Each row is a point on a landscape with many valleys, with its height.
A ball rolls from a point to the lowest of its 2 nearest points, and stops where none of them is lower. Distance is the straight distance between rows; heights are no part of it.
k172: -5,7,7,-24,-4,-18,-2,9,-8,5,19,15,7,-4,3,5,-14,-16,7,6,15,-7,15,-13,-6  (h 5.36)
k961: 3,1,-3,-11,-4,-23,-9,2,8,-5,-2,8,-14,18,10,-17,16,13,3,-6,-17,5,4,16,15  (h 6.09)
k118: 10,19,-5,11,14,-2,10,8,6,9,5,1,1,19,-25,8,15,-4,14,2,-16,-3,11,15,3  (h 8.41)
k212: -5,1,-3,10,-6,6,5,-3,10,-18,3,-6,-3,11,-11,-4,-1,14,-7,-3,-12,8,15,-11,5  (h 3.29)
k225: -3,13,4,21,-7,-11,7,3,-5,15,25,-3,6,12,0,-11,-3,-3,-6,-4,-5,13,1,2,-10  (h 3.07)
k562: -11,-32,9,3,-2,6,7,-10,-4,-25,-8,18,-5,-7,-3,14,-15,-18,-5,-12,3,-11,-17,7,-1  (h 6.56)
k274: 5,-19,18,14,9,23,-20,-5,-9,-8,9,21,3,-7,0,11,-1,2,9,-6,5,6,13,-1,12  (h 6.01)
k293: 2,-2,7,16,12,15,-17,13,7,17,9,3,-12,-6,-7,-10,-9,1,-1,-5,-6,-11,13,18,-2  (h 6.99)
k872: 0,-10,2,6,-3,-12,0,2,-21,-6,-6,1,-6,0,7,-7,2,-6,-21,-5,-11,17,12,-4,-2  (h 1.46)
k38: 1,9,-6,-10,16,12,-7,-10,8,-4,-7,-1,-16,-10,-8,7,-5,5,-9,3,26,5,1,-12,6  (h 6.54)
k673: 3,-12,11,6,-6,12,-10,0,4,0,14,10,-18,-15,21,6,-11,6,-20,-8,24,-10,-12,-5,1  (h 4.23)
k856: -22,13,-7,7,8,4,15,16,6,-13,8,5,6,-15,5,7,0,-11,17,19,-1,4,-17,4,10  (h 3.38)
k275: 8,-2,7,-13,-18,5,0,-4,-16,-5,-17,-18,11,3,17,-4,-7,5,-9,-4,-4,19,7,-2,10  (h 2.34)
k18: -10,20,-8,-18,-21,13,3,-16,-10,17,-8,-2,-16,-16,7,13,13,-15,-2,8,18,-5,-4,-4,-2  (h 7.18)
k251: 6,0,-17,-4,26,-4,22,24,-9,22,-15,-3,-5,2,-12,-3,0,-12,9,6,-17,13,-1,7,-2  (h 5.81)
k692: -24,0,8,-5,-17,25,-10,-20,0,5,-3,3,8,1,-3,12,7,-3,2,-1,13,10,0,-6,-15  (h 3.06)
k775: -6,-10,15,-11,-7,17,-8,5,2,-6,10,-7,-1,11,29,0,-9,16,-6,9,1,-14,-5,12,-11  (h 6.21)
k367: 11,-8,12,13,5,-34,4,2,5,-2,1,-13,7,-16,-3,-11,-1,-14,11,8,-8,12,-4,-20,8  (h 4.60)
k249: 7,3,-3,-8,7,-9,-17,10,-16,-11,13,2,9,9,0,-21,17,13,14,-18,-13,-5,-7,2,-3  (h 2.29)
k61: 1,11,0,-3,11,0,2,4,-5,31,4,-1,-8,22,-15,1,7,3,13,9,5,12,2,17,-14  (h 8.70)
k253: 1,-26,4,-4,5,12,10,-8,4,-8,-18,8,-13,-11,6,29,-5,-9,7,8,7,-6,-10,-1,3  (h 6.75)
k399: 4,1,-17,5,-24,11,-19,9,15,1,-20,-17,-7,13,10,1,-7,27,-2,-8,-5,8,7,-5,3  (h 5.51)
k676: -16,-5,15,-9,-10,-15,9,-11,4,3,-6,2,16,10,-5,0,7,17,-15,-2,2,1,8,1,-11  (h 6.84)
k932: -6,-9,4,6,-14,-3,9,-23,5,-18,6,-12,5,-6,2,11,5,-8,-10,-11,19,13,-14,-6,4  (h 3.32)
k109: 0,-24,18,13,2,15,-3,-10,-6,-17,1,22,-9,5,5,4,1,2,-10,-11,4,-4,2,17,0  (h 6.31)
k791: 7,1,-27,22,7,-16,5,21,3,3,-7,-14,-24,6,-11,2,-7,1,3,6,-16,-2,-16,-19,12  (h 6.37)
k993: 8,-9,-4,-2,-13,4,-1,-10,3,-7,15,5,-10,-14,10,16,-17,-11,-1,-11,20,-17,-4,5,15  (h 4.65)
k633: 11,5,-11,-8,-2,1,-4,0,-8,13,-11,-10,6,11,-27,-11,-5,17,-15,-23,1,-4,7,-2,14  (h 3.49)
k310: 9,-22,12,-6,-1,20,-3,1,-16,-3,21,-2,8,4,15,0,-12,1,2,-6,8,0,-7,14,-19  (h 5.66)
k734: 0,11,4,-7,4,5,8,10,-8,3,-9,-15,7,-11,-19,17,1,-2,17,-9,7,4,11,7,-13  (h 7.86)
k503: 5,-6,-8,2,17,-2,31,9,9,12,-6,-5,8,4,-22,-16,-1,-2,-3,4,1,12,-12,12,-2  (h 6.24)
k813: 5,10,10,-13,0,-28,-10,2,3,-5,16,-10,4,2,1,9,-5,-6,22,3,8,-1,4,-6,-10  (h 4.72)
k469: -11,9,1,7,-14,-20,12,13,7,-19,-15,15,10,6,5,-5,13,14,-7,-7,19,-7,-10,3,4  (h 4.22)
k770: -2,6,-7,-21,6,0,0,18,-13,-12,1,11,13,17,-12,-16,-3,-1,11,-10,4,-4,-6,2,-12  (h 3.43)
k149: -12,2,1,1,-2,-17,17,6,5,-4,-26,-4,-1,13,-20,-12,13,14,-9,-3,24,7,-20,0,7  (h 4.86)
k782: 6,15,11,16,13,22,-6,-4,-10,4,10,-10,-11,-1,1,-2,0,7,-2,7,5,-10,3,7,-1  (h 6.61)
k745: -12,-1,-9,-8,9,0,14,8,0,1,0,11,3,-5,-7,-8,14,-3,-3,7,5,23,1,-3,0  (h 6.68)
k257: 11,-2,-7,-15,1,-24,-12,21,3,-14,0,-3,1,-14,0,-16,13,-6,20,-10,-14,3,4,-3,1  (h 3.30)
k289: -20,11,4,2,-35,38,-13,-9,-1,6,7,-8,11,-2,4,1,9,-11,-5,5,4,3,12,7,-32  (h 4.04)
k170: 0,2,7,2,-12,1,-3,-9,1,17,27,4,-1,4,21,2,-6,-13,-14,5,0,-1,11,6,-6  (h 1.54)
k355: 15,5,-8,-16,11,8,16,-6,-7,14,-7,-9,1,-10,-7,-4,14,9,-23,-8,6,4,13,-1,7  (h 2.41)
k833: -2,-7,-1,-10,-6,-7,0,-13,10,-6,11,3,4,1,23,-18,-3,-10,-9,18,-28,-8,-5,10,-16  (h 5.49)
k865: -4,-15,-20,-1,14,1,-21,7,18,-10,0,14,-17,2,-26,-16,-18,17,0,-6,-5,-6,-9,3,1  (h 7.26)
k563: -6,2,5,21,5,-23,23,7,-3,-14,-6,-19,-4,6,-17,-3,11,-2,4,2,5,3,-14,2,-5  (h 5.61)
k237: 10,-11,-6,0,9,-23,8,19,12,-11,-4,-20,4,-22,-9,-22,4,1,13,-6,-6,0,-13,-15,15  (h 4.06)
k93: 0,1,7,15,-5,6,0,-3,3,-1,-16,1,24,-15,1,11,-5,-10,2,-4,-14,2,10,-2,-19  (h 4.57)
k685: 5,0,5,-4,-6,-33,5,-5,9,6,-18,-4,2,17,2,-1,5,3,-10,-5,-6,4,8,13,5  (h 6.41)
k318: 6,-10,15,-2,-4,10,0,-6,-6,9,-10,3,13,17,2,3,-18,5,-3,-8,-4,5,12,13,6  (h 3.13)
k59: 17,8,-7,-4,8,-10,7,-2,15,8,-11,3,8,7,-12,16,16,5,20,-12,3,5,17,9,-9  (h 8.18)
k794: -20,10,-5,-3,1,16,0,-5,7,-6,-2,-6,-1,2,-7,1,3,19,-8,21,-4,-9,13,-12,-5  (h 2.91)
k150: 3,1,-4,-10,-1,16,16,-13,5,4,17,-16,1,-13,13,0,9,-3,-12,16,-18,-21,14,19,2  (h 4.15)
k56: 8,5,-15,-7,24,5,-3,19,-9,8,-28,11,-15,7,-5,-2,11,1,16,9,-24,-2,-2,0,-5  (h 5.43)
k114: -2,4,24,11,12,6,-9,-22,-2,3,22,-6,1,0,4,8,-4,16,8,1,9,-2,-12,9,14  (h 6.14)
k112: 19,12,-24,-3,1,12,-14,6,2,16,-1,-17,2,12,6,4,-5,20,6,-12,0,-15,4,-19,23  (h 5.06)
k667: 4,0,5,17,-10,1,1,-16,8,-27,17,-5,-2,3,7,11,6,8,-9,-7,4,20,10,4,13  (h 2.65)
k598: -1,-8,-4,-11,-3,-6,17,6,7,-5,-13,-16,-4,-23,-11,9,4,-11,10,-3,14,16,-9,15,-17  (h 7.45)
k792: 1,9,-19,-16,1,11,-20,3,6,-7,1,1,-21,2,-25,-15,-15,13,-12,-6,13,-1,-9,-9,16  (h 6.95)
k182: -12,5,11,-18,-7,20,-12,-31,17,-16,6,2,9,11,10,6,-3,-7,-21,17,10,-8,12,-10,1  (h 4.87)
k898: -1,3,0,28,-9,-22,13,37,-4,-7,-12,-21,-11,12,-7,0,4,5,18,3,-10,-2,-6,-14,3  (h 6.10)
k143: -13,-5,19,-11,-6,21,-19,-20,6,5,-6,10,11,10,3,-7,2,8,-5,13,0,-1,4,6,9  (h 4.05)
k313: 9,-19,6,5,2,-20,21,9,3,1,-19,-5,-9,-11,-12,15,5,-24,-1,-7,11,16,3,12,2  (h 7.06)
k349: 20,12,-12,30,11,-10,6,6,-4,5,-5,4,-9,8,8,-2,-15,0,-4,19,-12,-6,-4,-17,17  (h 6.53)
k481: 3,1,-4,-4,-11,3,-22,-2,10,-1,-10,-5,-15,14,18,0,7,11,6,-8,-15,0,16,17,-5  (h 5.79)
k571: 9,10,7,20,-3,-24,-10,7,-5,-7,-13,-3,12,2,-8,-11,-5,-8,17,1,-24,14,-1,-30,-5  (h 4.97)
k726: -6,3,-5,-9,-4,18,13,-11,-2,6,-22,7,3,-22,6,18,3,-9,1,3,23,-6,-17,-9,9  (h 6.96)
k622: 10,-7,11,3,1,-15,11,1,5,7,22,5,14,-11,12,6,3,-1,-6,-5,-5,-2,17,13,11  (h 2.85)
k733: -8,-9,5,14,5,6,-14,7,-1,5,2,15,-23,-14,-2,-7,-18,18,-13,7,8,3,-5,-15,-4  (h 3.48)
k67: 3,-3,-4,4,7,9,-4,3,-2,2,-14,13,-2,-19,-6,-6,-1,2,9,5,-16,-1,-3,0,-19  (h 5.01)
k216: 6,0,4,7,4,-19,-5,18,-19,16,-6,10,3,6,-12,-21,-2,-17,-10,-13,-6,26,1,-10,9  (h 2.58)
k328: 7,8,3,3,-16,-7,5,0,-1,-15,-21,17,18,11,11,3,-9,13,-5,-16,8,-16,1,17,0  (h 3.81)
k671: -5,-4,4,4,-9,6,-9,6,-22,11,1,4,-20,-14,11,-15,-2,9,-15,6,4,19,-13,-1,-3  (h 2.59)
k546: -24,-4,-9,-14,-3,21,-3,4,2,-4,4,3,5,12,-10,7,6,10,12,13,-3,11,8,-14,-22  (h 1.73)
k566: -5,9,-3,16,-19,-15,0,21,-9,18,-2,7,3,6,-15,-12,-1,6,9,-5,-2,10,-6,-8,5  (h 3.46)
k663: 6,-1,-10,21,0,-9,3,2,-6,-7,-2,7,7,-6,-8,-11,-7,-1,13,8,-13,4,-8,-24,-26  (h 5.25)
k826: 8,3,7,-3,14,-31,12,-2,-10,13,-12,13,-6,2,-7,4,-6,-15,-10,4,9,-11,-2,-6,8  (h 7.00)
k704: 6,14,-1,20,15,-10,1,-6,-9,7,-4,15,-14,-7,-3,11,-11,-20,2,20,1,-14,-4,-11,8  (h 6.71)
k528: 1,-19,8,1,-11,6,-4,-13,-14,3,28,6,5,-13,19,7,-3,-8,7,-25,3,-18,-8,6,-6  (h 5.09)
k589: -4,0,-4,-13,5,17,0,-20,-2,29,12,4,10,8,9,7,14,-17,5,13,3,-14,-17,-1,-16  (h 6.49)
k959: 2,2,8,-11,-23,-13,1,-5,-3,-28,-1,-9,-3,-16,-7,3,0,0,0,-7,22,14,6,-6,11  (h 4.07)
k495: 9,-3,8,0,-6,27,-10,-21,-2,23,7,8,5,-2,12,10,29,-11,-13,11,3,-14,4,-9,-13  (h 6.91)
k397: -16,-4,-3,-5,5,21,-3,-15,-8,2,19,18,-5,-5,12,-2,-3,-26,0,10,-7,-25,-16,-9,7  (h 5.46)
k900: 1,11,-7,-21,1,6,-6,10,-10,-15,6,-6,13,10,4,2,-19,5,5,1,6,-10,7,-17,-22  (h 4.36)
k512: 13,11,-8,15,-15,-2,4,-2,18,-6,-20,6,33,11,-4,4,-11,4,11,-12,-10,-6,9,10,-12  (h 4.17)
k665: -3,7,-11,10,17,10,-23,6,16,-2,-9,-2,-18,1,-21,-15,-13,0,1,-19,-13,9,6,16,1  (h 7.32)
k510: 7,0,-29,2,-15,6,-23,-8,9,-7,1,-18,2,29,4,6,-8,27,-5,-10,-7,-11,6,-21,13  (h 5.29)
k606: 8,3,-6,-4,18,-1,-5,7,1,-1,4,-25,-1,-9,-1,-3,-3,25,11,0,-2,-7,1,-9,14  (h 4.66)
k525: -8,-4,3,-3,9,5,-3,-19,8,12,5,7,11,14,33,-6,16,-5,-13,9,-9,-9,-12,8,-19  (h 5.99)
k877: -3,3,-4,-3,17,8,13,12,2,-2,11,-9,12,-15,18,3,-3,9,2,1,4,-3,-14,2,16  (h 4.10)
k695: -18,-3,-2,-20,-3,2,2,-20,-2,-3,19,-5,-7,-2,11,4,5,-16,-4,17,-15,-21,-7,5,-2  (h 4.88)
k517: 2,-8,19,2,-10,14,-11,-23,-7,-6,25,12,0,-4,2,7,6,-12,13,8,5,2,-2,4,13  (h 5.63)
k207: -2,-1,0,-24,22,7,-10,-9,-6,-6,13,12,-10,-12,-1,-6,-6,-10,-1,9,9,-13,-9,-4,14  (h 6.00)
k91: 5,-8,10,-5,2,-31,2,9,19,-5,24,-7,11,-2,17,-2,-5,7,8,4,1,4,0,4,5  (h 3.73)
k743: -19,11,-11,5,2,-4,15,33,13,-6,10,-12,-3,-2,-17,2,2,-12,18,6,-3,11,8,0,11  (h 4.31)
k39: -1,3,-7,-15,7,10,19,-15,-10,12,-4,-14,1,-10,14,8,20,-15,-18,3,-4,2,9,11,-6  (h 3.42)
k927: 0,-1,7,8,5,-28,14,2,-2,10,-27,17,-1,-3,0,11,1,-15,-16,-11,-2,2,13,21,10  (h 6.72)

Call two points neighbours if one is among the 2 nearest of the other. Go from one point of each pair to the other, from neighbour to neighbour, staying as low as possible. Name the highest point that can't be avoided.
k249 and k328 => k663
k872 and k170 => k566
k546 and k667 => k212

Where does a ball stop that starts at each point below?
k826 => k328
k961 => k856
k503 => k328
k310 => k872
